Each scene shows the same named points in several views. A view is turned or mirrored, and shifted as a whole, has a little noise and may leave points out.

Scene 1
View 1
saz: [  4  -7  -9   4  -4  19  36  -3  -6   9   0   1   1  19  12 -12  13   9
  25  25]
Puban: [  1 -12   3  18 -14  15  41 -26  -7  19  10 -31  -7  41   4   5  11  -3
  28  -1]
vuga: [ -4 -11  -4   6 -10  28  23  18  -5  25   4   5  -9  29  -2 -14  14  -2
  50  12]
Lavo: [ -8 -14   0  11  -7  27  19  11  -1  34  -1   2  -7  28  -7  -8   3   0
  46   4]
lis: [ -7 -12 -11   8  -6  27  24   4   3  24  -4  -8   1  23  -2  -2   3   0
  31  14]
kef: [  3  -6 -17   5 -14  22  44  -8  -2   3   9 -22  -2  31  10   0  20   1
  22  24]
nav: [  1   9 -13  -3   5  15  52  11   3   8  21  11 -11  24  13 -10  22  22
  12  35]
bon: [ -4  -8 -13   6 -12  25  33   6   0  17   7 -11  -6  31   0  -3  15   0
  34  17]
koden: [-15 -20 -20  10 -37  45  15  26   4  31   9 -37 -18  55 -26   7  20 -30
  72  -7]
gefo: [ 12  -8  -5  -1   3  17  31   0 -15   0 -10  24  12   1  24 -29  12  18
  25  39]
tudag: [  5  -4 -12  -4  -2  23  31  19  -8   6   0  23   1  12  14 -26  19  13
  35  37]
zevib: [-20  -6 -35  -3   2  40  17  34  24  30  -6   1   4  13 -15   8  -5   5
  20  28]
Dekop: [  2 -10 -10   6 -10  22  32  -2  -6  11   1  -7   0  24   8  -9  15   2
  32  21]
kemu: [  7   0 -22  -8  -8  24  40  18  -7  -5   7  11  -1  17  16 -21  29  11
  29  44]
Lepap: [  3  -8   3  10 -13  18  38  -2 -12  18  13  -5 -13  38   6 -13  21   1
  43   8]
seto: [  4  11 -14  -1  -2  12  63  -1   1   2  29  -4 -15  34  16  -3  31  19
   7  32]
zimod: [  2 -22 -38  -4 -13  40  10  10  -2  -5 -32  -8  30  -4   9 -11   3  -6
  29  45]
Nebaf: [  7 -11   1  14 -14  14  43 -25 -13   9   8 -21  -3  34  13  -5  16   1
  28  10]
Dini: [-11  -3 -10   8  -1  23  35   6  10  29  11  -6  -9  30  -5   5   5   8
  22  11]
vokim: [-17  -5 -29  -3   5  37  18  36  20  30  -5  10   2  11 -10   0  -3   8
  24  29]
kadi: [-16 -16 -47  -3 -13  50   8  33  18  18 -18 -16  14  12 -14   7   0 -11
  34  31]
sukek: [ -9 -13 -16   4   2  30  16  13   7  25 -15   6  10   8  -2  -6  -6   6
  27  22]
vav: [-15   0 -27  -3  -8  35  31  35  15  24  14  -4 -13  32 -12   3  17   2
  34  23]
View 2
Nebaf: [  7  -1   7  -6  21   5 -27   9 -24 -20 -16  37  20  -9   8  15   5  11
   2  -3]
Dekop: [ -1   0  16  -8  18  -3 -14   7 -27 -12 -11  20   2   1  -4  15  -3  17
   0  -5]
zevib: [ -8 -14  20   8  23  -8  19  18 -15 -11  10 -12 -24  41 -24  11   9  28
   3  -2]
nav: [-16 -11  39   2   1  -2  -8   2 -31  -7  -5  40 -12   5  -4  21  24  23
 -10 -25]
vokim: [-12  -9  25   8  20 -10  13  13 -19  -6   7 -11 -25  37 -22  16   5  30
  -1  -7]
bon: [  2  -7  13  -2  23   0  -7   9 -31  -7  -2  18   2   8  -2  14   4  12
  -3  -3]
saz: [ -7   1  23  -6  11  -5 -17   6 -22 -15 -15  25  -3   1  -6  17   2  24
  -1 -13]
koden: [ 26 -13 -17  -1  53   6  11  14 -55  14  22 -11  13  19   5   6 -15 -18
  -4  26]
Lepap: [  1   0  12   2  24   1 -24   1 -40  -1  -8  24  12  -1  11  23   0   6
  -9  -7]
kadi: [  1  -9  14 -16  24 -10  26  21 -18  -9   7 -18 -25  29 -32   0 -11  24
   9   8]
zimod: [ -3   6  20 -37  10 -14   6  18  -8 -22 -17  -5 -23   4 -36  -1 -26  35
  15   1]
Dini: [ -2 -11  14  16  25   1  -8  11 -23 -12   1  16   2  22   1  19  17  16
  -4  -6]
lis: [  0  -3  10   3  27  -3  -9  12 -21 -13  -5   6   1  17  -6  15   0  19
   2  -1]
vav: [ -1 -17  19   6  24  -1  13   9 -42   7  16   5 -14  26  -8  15   9   8
  -9  -2]
tudag: [-18   7  36 -11   6 -13 -12  -3 -33   2 -14  14 -20   3 -12  23  -9  28
  -9 -21]
Lavo: [ -1   3   7  13  35  -6 -16   5 -29  -2  -4  -4   4  21   2  24  -8  15
  -5  -2]
kemu: [-13  -2  39 -21  -1  -7  -4   1 -38   0  -9  28 -21  -5 -14  15  -2  23
  -8 -20]
seto: [ -8 -17  35  -3   0   7  -9   4 -34 -11  -4  57  -3  -5   2  16  32  14
  -9 -21]
sukek: [ -9   3  17   4  23 -12  -6  12 -10 -17  -9  -7 -13  25 -17  18  -6  33
   3  -6]
kef: [  5 -10  15 -13  14   4  -8  13 -27 -17  -7  35   4  -4  -4   8  11  12
   3  -4]
vuga: [ -4   4  16   3  27  -7 -14   0 -40   7  -4   3  -3  12   1  25 -12  13
 -10  -7]
View 3
seto: [ -3 -33 -10 -27  27 -17   0  35   8 -13  12   3 -23  47   2   5  12   8
   4 -19]
Dekop: [-13  -9   0 -33   6 -36  -7  21  -1   3  -2  -2 -28  18   1  -1  -5   2
 -19 -12]
Lepap: [-10 -14  -9 -19  20 -50   0  26  -9   2   1   9 -30  17  -3   0   1  -6
 -27 -16]
Nebaf: [-15 -12 -13 -38  14 -44  10  24  -1   7  14   8 -30  29   8   1  -1   7
 -34  -9]
koden: [  4  11   1 -21  -4 -66  15 -16  -5  17 -37  14 -37  13 -11 -20  22 -54
 -35 -33]
tudag: [-13 -19  10 -22   9 -25 -34  35  -3  -4  -7 -10 -19   8 -13   7 -14   3
   1 -15]
Lavo: [-13   3   2 -12   9 -48  -5  14  -7  -3 -21   3 -42  -2   0 -16  -6  -6
 -23 -11]
nav: [ -6 -27  -2 -20  24 -14 -13  36   6 -17   2  -2 -26  32   0   1   4  11
  10 -16]
saz: [-15 -13   1 -32   9 -28 -12  27   1  -2   2  -4 -28  19   2   1  -9  10
 -13 -10]
vuga: [-10  -6   3 -13  10 -46 -13  18  -8   0 -18   2 -32   2  -8  -7  -4 -14
 -17 -18]
bon: [ -8  -7  -1 -27   9 -37  -1  15   2   1  -9   2 -32  22   0  -8   3  -7
 -15 -17]
Dini: [ -9  -5  -2 -17  15 -30   5  14   4 -12 -15   4 -43  19   9 -18   7   3
 -10 -13]
gefo: [-22 -18   8 -31   7 -24 -35  41  -4  -1   6 -13 -20   5  -6  11 -26  20
  -7  -6]
Puban: [-13  -5 -16 -35  15 -49  23  15   0   5   8  13 -39  30  14  -9   5   2
 -40  -9]
lis: [-13   1   4 -27   3 -35  -3  11   3  -2 -16  -1 -39  11   6 -14  -3   0
 -17 -11]
vav: [  2  -7   8 -13   9 -28  -6   7   4  -9 -32   1 -35  19  -7 -16  15 -22
   4 -27]
zevib: [ -7   8  20 -22  -8 -11 -15   1  14 -14 -41 -12 -45  10   5 -26   2  -3
  12 -15]
kadi: [ -7  15  26 -42 -25 -18 -17 -10  15   5 -42 -17 -35  12  -1 -21   0 -18
   2 -19]
kemu: [ -8 -24   7 -32   8 -19 -29  34   2  -1  -1 -10 -13  24 -13  11  -6  -2
   6 -21]
kef: [ -9 -13  -4 -43   7 -30   4  17   7   4   5   0 -26  37   4   0   5   0
 -16 -16]
zimod: [-21   8  26 -61 -30 -17 -32   8  11  16 -15 -26 -20  11  -2   0 -22   3
  -7  -9]
sukek: [-18   6  14 -27  -4 -24 -18  13   4  -5 -22 -11 -41   0   6 -16 -15  10
  -8  -5]
View 4
vuga: [-23  -4 -11  13  15   0   7   0  -3  22  24  13  -1 -10  11   6  -4 -12
 -15  29]
Nebaf: [-15 -16   6  -2  -5  17  -5  -3   2   2  35  32 -16 -10   5   9  14  16
 -17   5]
vokim: [-25  19 -17   9  18 -23   4  -8 -18  21   2  -5   4  -8  -3  19 -42   0
 -23  14]
koden: [  9 -42  -3  -2  26  18  28  11  -9  41  34  11  20  18  35  14 -22 -29
 -23  21]
saz: [-26   8  -6   5  -1   0  -5  -8   2   1  26  18 -17 -15  -6  10  -3  10
 -14  11]
zimod: [-16  41  -9 -12  11 -12  24 -15  -3 -15  28  10 -25   0  -6  13 -36 -22
 -15 -12]
nav: [-37  -2 -15  13 -10  -1 -21  -9   9   8  25   3 -12 -21 -21  17 -17  28
  -7  24]
zevib: [-19  14 -13   4  18 -21   7  -7 -22  22   0  -5   7  -3  -1  23 -49   3
 -26   6]
bon: [-16 -11  -5   3   5   5   1  -3  -2  14  27  14  -4  -6   4  13 -12   5
 -16  14]
tudag: [-38  21 -20  15   4  -8  -1 -11  10   3  29   5 -17 -20 -12   6 -12  -6
  -5  28]
seto: [-30 -19 -10   8 -18  10 -26  -7  14   5  34   7 -14 -16 -22  20 -14  37
  -5  19]
gefo: [-42  36 -13  11   0 -10  -4 -15   9 -12  26  16 -30 -27 -15   3   2  -1
  -7  15]
vav: [-18 -15 -17  10  12  -3   2  -1  -6  31  20  -6  11  -1   2  20 -37   1
 -16  26]
lis: [-16   2  -3   2  11  -3   5  -4 -12  14  16  17  -3  -7   8  12 -11   2
 -22   8]
Puban: [ -7 -28  11  -5  -2  19  -5   1  -6  10  29  35  -6  -5  13  12  14  20
 -23   2]
Lepap: [-21 -17  -4  10   3  12  -3   0   4  15  34  22  -6 -13   8   6  11   3
 -12  25]
kef: [-14 -13  -1  -5  -7  12  -4  -6   5   1  36  17 -14  -4  -5  17 -13  16
 -13   3]

Which points are out of place in each view (at most two, in the order of its rows)? Write - if all are in place.
view 1 -> vav
view 2 -> kadi, vuga
view 3 -> gefo
view 4 -> -
